Each row is a point on a landscape with many peaks, with its height.
From any point a climber steps to the highest of the 2 points nearest to it. It stops when none of these is higher. Distance is the straight distance between rows; heights are no part of it.
J818 height 32.1: [  4  14 -20   0  10  26   4   7   0   5  17  -4   7   0   7   1  -6   2
   4   5  -6  13  11 -14   8   2]
J418 height 36.4: [  0 -14  18 -31   7  -6   3  -4 -13  -3 -10   8  -7 -12  11 -10  -9   2
  -1   1   1  -9  -4  15 -13 -19]
J881 height 67.6: [ 10   0  -1  17 -12   5   1   8  12  -7   3   1 -11   6  -2   7  14  -2
 -12   2   7   3   9  -4  22   5]
J213 height 55.7: [  2  10 -13  13  18  -7  -7   3   7  17  16   1   4 -15   5  15 -15   0
 -16  -9  -5  23  16  -5   1   5]
J186 height 49.9: [-12   3   2 -12   3   4   0 -20   3  12   5  -3   1   7 -18 -16  12   1
  -8   3 -12 -11 -10   5   3 -20]
J254 height 21.6: [ -3  -2 -11   6   1  -1   9 -12  -8  -7 -16  -4 -10   7 -24  -9  -5   1
 -11   1  -5  -4  -8 -10   4  -3]
J523 height 35.4: [-13   6  15 -33 -15 -18  -8  -8  -2   5 -18  -5  -7  -6   3  13 -10   8
   8 -12   4 -13   0  13   2 -17]
J647 height 18.3: [  4   2  11   6   4   4  -4   8   5   1   5 -14  21   4   2   4   6  -2
   5  22 -10  -4  -2  -6   5   6]
J605 height 23.5: [ -6   1  -4  18   6   7  14  -6 -13  -2 -15  -7   3  12 -34 -10  -3   1
   2  11 -17 -13  -7  -1 -10   0]
J104 height 14.8: [  8   8   0  18  -5   7  -4  10  13   8   4 -12  13  -3   2  20   6   5
  -7  14 -10   2   0 -12  13   9]
J669 height 31.2: [ -9  -5  18 -25  -6 -10  -9 -12 -15   4 -24  -5 -10   5   5  -5 -13   6
  10 -12  14 -21  -3  23 -12 -17]
J737 height 39.9: [ -7   2  13 -32  -2 -16   0  -9   7   8 -15  -2   1 -18  -3  12  -7  16
 -10  -7  -9   0  -9   5   1 -22]
J649 height 67.8: [-25   2  -2   0 -16 -10   2 -12   4 -11   3  -5  -5   9 -10  -8  16  -8
  10  -7  15 -13  -1  13   6   4]
J200 height 82.9: [ 16  -5  -3   8  14  -1  -8  24  18   1  -9   7   5 -19  21  16   5   2
   2  -7 -12  25   7   7   3   6]
J706 height 28.1: [ -1  -9  10  -1  10   3  13  -9 -21   2  -6   0   6  15 -12 -19  -5   1
   6   2 -14 -21 -20   6 -20  -9]
J724 height 84.8: [-10   5  -3 -22  -7  -9  -1  -2  -8   3 -11   2 -23   5  24  13 -14  -3
  -2 -30   4   7  -3  -5  -1  -2]
J172 height 14.6: [ -8  -1   8 -22  -6  -1  13  -6 -14   0  -6  -4  -5  13  -1  -7  -4  -2
   1  -2 -11 -19 -20  -2  -4  -7]
J748 height 5.7: [-13  -2  21 -23   3  -8  -2   1   4   4  -2  -3   5  -6  -4  11  -4  -5
   1  15 -17  -3 -11 -15  -1  -9]
J630 height 75.2: [ 19 -15   8   7  -1   2  -1   9   5 -13 -13   4 -11   5   3  -4  14   1
  -8   3   4  -2   0   3  12   5]
J301 height 70.2: [  4  -7 -10  23  -5  23   9   1   0   1 -12  -7  -7  20  -5  -6  12   2
 -15   2  -3 -14 -14  -3   7   0]
J434 height 56.5: [ -8  -6   5  13   4  -1  -1 -26   5  15  10   0   0  14 -28 -20  15  -8
   3  -6  -9 -17 -11  11 -13 -18]
J555 height 60.9: [ -7  -6  -2  14  -5  -4  -1  -3 -13 -22 -17  -6   1  16 -12 -19  -1   4
   4  -4  21  -8  -3  16  -4  18]
J800 height 67.7: [  3   8  -9   8   1  31   4   3   8   9  25   5  -1  10  12  -9  22  -6
   2   6  -6  -3  -1  -3   2 -10]
J277 height 42.8: [ -8   8 -22  10  -8  10   4 -10   9  -3  11   5 -18   3 -11 -13  16 -10
  -3   0   2  -2   3 -10   5  -5]
J927 height 60.6: [  0  -8  -3   0   0  23  15   9  -3   4  -2   1 -10  17  14  -2   9  -1
 -11   0  -6 -11 -14  -6  10  -8]
J204 height 39.3: [ -7  -2   2  -5   9  13  20  -1 -35   1  -9  -2   5  16   5  -9 -18  11
   9  -3  -1  -2  -3   9   0  -5]
J699 height 33.0: [-16   8  10   8   7   8  17  -9 -32   9   7  -3  15  17  -4 -10 -16  10
  13   0  -7  -6  -8  14 -10  -4]
J474 height 52.7: [-17   8 -15  17 -21  -3   1  -1  14  -3   9   6 -13   4   2  15   4  -4
 -12 -12  19   4  -2  -9   9  14]
J528 height 54.5: [ 19 -16  23  -3   9  -9  -8   1   0  -5  12  16   1 -10   4 -15   2  -4
   0   7   8  -5   6  14 -10  -8]
J262 height 83.9: [  4  11 -18  16 -11  34  -4   9  17   1  14   5  -7   3   5  -4  24  -5
  -6   4   8  -1   5   1   9  -1]
J590 height 44.6: [  4  -2   8  -4  -1  -9  -8  -8  -1  -8   8   8   1  -1 -11 -13  11  -2
  19   7   9  11  23   3   9  -2]
J128 height 81.8: [  1  -1  12 -11  18 -11  -9   6   3  -1   4  -6   8 -19   3  -3   2  -5
   1  12  -7   6  14  14   5 -10]
J545 height 25.5: [ -6  10   0  -6   4  10   8   8  -8  13  14 -15  18   7   0   9  -8   1
   8  13 -13 -10   1  -9   4  -2]
J701 height 25.1: [-11  -2  -7   6   3  19  25  -3 -21  11  -1  -5  -3  25  -2 -11  -3  -1
   5  -5 -13 -19 -17   3 -17  -8]
J30 height 61.7: [ -1  13  -5  -6  10  -7   1   2   5  15  21  10  -6  -9  15  15  -9  -3
 -25 -13  -7  19   1  -4  -3  -2]
J534 height 34.8: [ -8  11   6 -21   0  -8   5   1  -8   9   3 -12  14  -7   5  17 -19   3
   8   3 -12   3   1 -11   3  -3]
J131 height 12.1: [ -3   2   2   4   1   0  -1   4   7  11   9  -2   4  -6   9  21  -3  -3
 -14   7 -10   8  -7 -19   8   1]
J18 height 61.6: [ -9  -3   3   7  -9 -21 -12   3  16 -10 -12  -1  -6  -5   1  12   2  -6
  -6  -1  14   5  -4  -2   3  14]
J530 height 48.7: [  0 -10   2  -5   0  18  19   9 -19   2  -8   3  -7  27  16  -7  -7   4
   1 -11   1  -9  -8   7   4  -1]
J512 height 46.9: [ 13 -12  14  10   0  -8  -8  -6   1  -5  17  11  -2  10  -6 -22  14  -5
   7   2   4  -4   4   5  -1  -2]
J965 height 38.8: [ 11  -5  16  -2   0   3   5   0  -2   6  19   2   8  16  14 -10  20  -6
  11   5 -15 -11 -12  -1  -3  -5]
J124 height 48.1: [ -5   7  -7   1  -3  -7  -1 -22  11  13   8  11 -13  -8 -11   7  -4  -1
 -19  -3   0  10  -3 -21   3 -10]
J34 height 64.4: [  4   3  -4 -13  12 -18   2  12 -11   4  -9  -5  17 -26  17  18 -30   2
  16  -8 -14   7   6   1 -13   2]
J101 height 63.6: [ 14  -9  14   2  15  -5 -15   9   3  -4   9   5   7 -21  10  -6   0  -4
  11  19  10  -1  21  17 -13  -3]
J417 height 60.7: [-18  -5   9   9  -7 -11 -12 -22   6  -3   2   0  -2  13 -22 -20  16  -7
   7  -3  10 -16  -7  15  -6  -3]
J487 height 50.2: [ -2   0   8  24 -19   0  -4   3  11  -2   5  -4   7  14  -7   6  24  -4
  21   9   6 -17   2   3   2   7]
J550 height 53.8: [  2  10 -10   8   0   4  -4   1  -1  -4  14  -5   5   3  -8  -4   3  -1
  12   3   9  13  26   0  16   9]
J76 height 46.6: [  3  -6  11  21  -2   1   3  -3   9  10  10  -1   1  13  -6  -7  26 -11
  16   8  -9 -14  -7  -5  -8  -6]
J928 height 71.4: [ -7   4  -1 -21   5  -9   5   6   0  11   3   8 -11  -7  24  17 -11  -4
  -8 -22  -7  16  -1  -2   1  -4]
J436 height 68.4: [-16   7  -1   1 -14 -22 -11   2   7  -8  -2  -7   9 -12  -1  20  -8   1
  11   3  18   7   2  -3   0  18]
J832 height 44.4: [  7 -12   6 -15  13  -1  -2 -19 -13  -7 -12   1   0  -1 -12 -32  -1   8
  -9   1   3  -2 -10  15  -9  -9]
J166 height 58.3: [ 16  -7 -12  -3  20  -7  -5   9  -1  -4 -15   0  13 -34   9   4 -23   2
  14   0 -10  13  14  -5 -19   2]
J428 height 55.0: [ 20  -7 -16  15  15 -10  -9  13   7  -5 -15  -2  12 -19   5   8 -18   5
  11  -8  -2  18  17  -2  -7  17]
J618 height 74.7: [  2   4 -27  26 -14  30   5   4   8  -4  -5   2 -13  15  -4 -11  19   0
 -10  -6  10  -9  -5   4   3   6]
J280 height 47.2: [ 12   8 -16  10   3  -5  -1  -2  -2  -2   3  -6  11  -1  -8   3 -14   4
   8  -1  -3  16  12 -23   5  20]
J525 height 51.2: [ 11   1 -16  10  -2  -6  -6   9   0  -7  -7  -7  12  -1   2  10 -13   6
  13 -11  15  18  17  -2   6  29]
J364 height 42.2: [ 11  -1  -5  -6  10  -3   8   4 -11   3   0  -7  15  -8   7  11 -22   5
   6   0 -12  13   7 -21   0   7]
J683 height 42.7: [ -5   4 -24   6   0  26   9   0   4  -4   6   9 -18   3  -3  -8  -2  -6
 -22  -1   2   1 -12 -13   2  -8]
J509 height 13.5: [  3   9  13 -17  -9  -7   1  19  -2   0   0  -7  -2   5  29  15   1  -2
   8  -7  -2  -7   2   8   7   3]
J526 height 55.5: [  7  -6  12  14 -23  -2  -7   9   8  -8  -2   0  12   1   5   6  18   4
  17  10  18  -6   7  10  11  12]
J363 height 51.6: [ -1  -7   4   0   0  -2  -9 -15  -7 -12 -22  -4   4  -1 -40 -19  -3   8
  -5  12   5 -16  -9  14 -16   1]
J473 height 48.9: [ -6   5 -13  -9  -1  21  12   8   3   6   7   9 -17   3  15   8  -6  -4
 -18  -9  -2   4 -11 -13   6 -11]
J700 height 44.2: [ -5  -4   2 -17   3 -11   0 -16   6   8  -6   4  -7 -13  -4   6  -5   6
 -17  -7 -10  11  -6 -14   6 -16]
J246 height 48.6: [-10  14 -10  20  -7  -7 -10  -3  13   7  17   2   2  -3  -1  21  -6  -1
 -11  -6  18  12  12 -10   5  16]
J757 height 9.1: [ -3 -11  10  -4   4  -6  -6   2  12  -3 -10  -2  -5  -7   1   9   0  -9
  -7  16  -5   2 -13 -18  -1  -3]
J777 height 25.0: [ 12  -2  15 -19  -7   4   9  13  -8  -1  11   2   2  15  26  -1  11   0
   8  -2  -7  -6  -6   3   3   2]
J197 height 73.3: [  4   1   2  -5  16 -15  -2  18   7   1  -1   0   6 -23  21  17  -9  -3
   3  -3 -18  14   3  -2  -7  -3]
J117 height 44.7: [  5  15 -20  27  -5   9 -10  -2   9  14  19   3  13  -2   0  14 -12   4
 -10   3   8  10   4 -23  -8  19]
J232 height 83.0: [ 21 -23   9   1   3   5   0   9  -4 -13 -17   9  -8  -3   7 -11   4   1
  -4  16   5  -9  -8  -2 -10   0]
J820 height 51.7: [ -3  16 -10   8   3  -6  -8 -17   6  23  20   9   3 -15  -8  12 -11   5
 -19  -3   3  19  12 -13  -3  -4]
J925 height 18.7: [-10   6  -8 -12   0   3  17  -5 -16   3  -9  -4  -7  12  -8   2 -15   2
 -16  -8 -11  -8 -19  -8   0  -3]
J529 height 47.3: [-10  20 -19   8 -15  -2  -1  -7   7  -4  19   1  -5  -1 -12   1   8  -5
  11  -2   9   4  14  -7  10   6]
J729 height 56.1: [ -5  -3  -1  -3  -9 -16  -8  -9  -4 -23 -19  -5  -8   1 -22 -16   0  -2
  -5   3  18 -12  -6  12  -5   8]
J149 height 79.1: [-28   9   4  -3 -18 -18  -4  -3  10 -11   2  -8   7   0 -14   9   7  -5
  13   3  11  -6   1   2   6  12]
J876 height 52.0: [ -3  -6   8 -13   9  -7  -6 -11   2  -3  -5  -5  -3  -3 -13 -15   5   0
 -14   5  -5  -5  -2   9   5 -13]
J71 height 66.9: [  2 -11  -2  10 -14  -1  -1   8   3 -22 -14   2  -8  13   1  -7  12   1
  -1  -9  23  -3  -2  14   7  18]
J502 height 47.1: [  2  -2  14 -36   3  -9   1   3  -9  -3  -2   5  -1 -22  18   0  -3   1
  13   0  -5   6  11  11  -8 -15]
J582 height 63.4: [ -4   1   6   2   8  -7  -8  -1   8  -3   8  -9  -1  -2  -3  -4   9  -9
 -11   6   0   3  12   5  13  -7]
J339 height 37.6: [ 15  11 -15   9   5  21  -4  13   9   9  11  -1  10  -4  10  16  -1   7
  -6  -4  -3  24   8 -11   7  16]
J964 height 29.8: [ -9 -13  16 -23   4  -2   6 -12 -19   4 -10   5  -1   7   1 -11 -13   8
  -3 -11   5 -13  -6  21  -1 -22]
J180 height 57.0: [-13   4  -8  10  -8 -14  -7  -8  14  -5  -5  -3 -13   2 -16   7   1  -7
 -21  -6   5   0  -8 -10   7   9]
J982 height 63.3: [ 12   0  -2  14 -12   5  -6  14  11  -5  -2   2   1   3   5  14  13   6
  10  -2  13  15  18   4  19  16]
J598 height 72.3: [ 19 -18  12 -17   9   5   5  15  -4  -7  -8  16 -14 -18  23  -5   1  -3
  -1   8   2  -5   1  10 -21  -7]
J923 height 41.3: [ 11  14 -25  24 -15  21  -7   7  10   7   9  -2   8  -1   2  15   0   8
   3  -2  14  13   9 -13  10  22]
J882 height 25.6: [ -4  -1  11   4   7   4  10 -12 -22   1 -13  -2  18   5 -36 -14  -8  12
   9  13 -15 -12 -16   8 -23  -5]
J787 height 60.8: [ 15  -3   8 -26  10  -1   2  20   2 -10  -1  16  -8 -29  25   3   0  -3
  13   2 -10   8  12  11 -20  -3]
J633 height 72.9: [ 12  -3  -1   5  10  -3 -10  13   8  -5   0  -2   4  -9  10   8   3  -1
   5   6  -1  20  14  -5  11   8]
J653 height 42.0: [ 13 -12   3   8   6  -5  -4 -18 -10 -13   2  10  -5  12 -13 -34   6  -3
   1  -6   8  -4  -9   9 -10   1]

Where does a climber stop that starts at each point below?
J699 | J262
J104 | J200
J737 | J724
J748 | J200
J339 | J149

Call two points neighbours if one is among the 2 nearest of the other. Go from one point of each pair to the other, from neighbour to neighbour, staying as high as possible. Name the lowest point that can't be avoided.
J550 / J128 | J590
J128 / J149 | J186
J232 / J724 | J964
J232 / J200 | J982
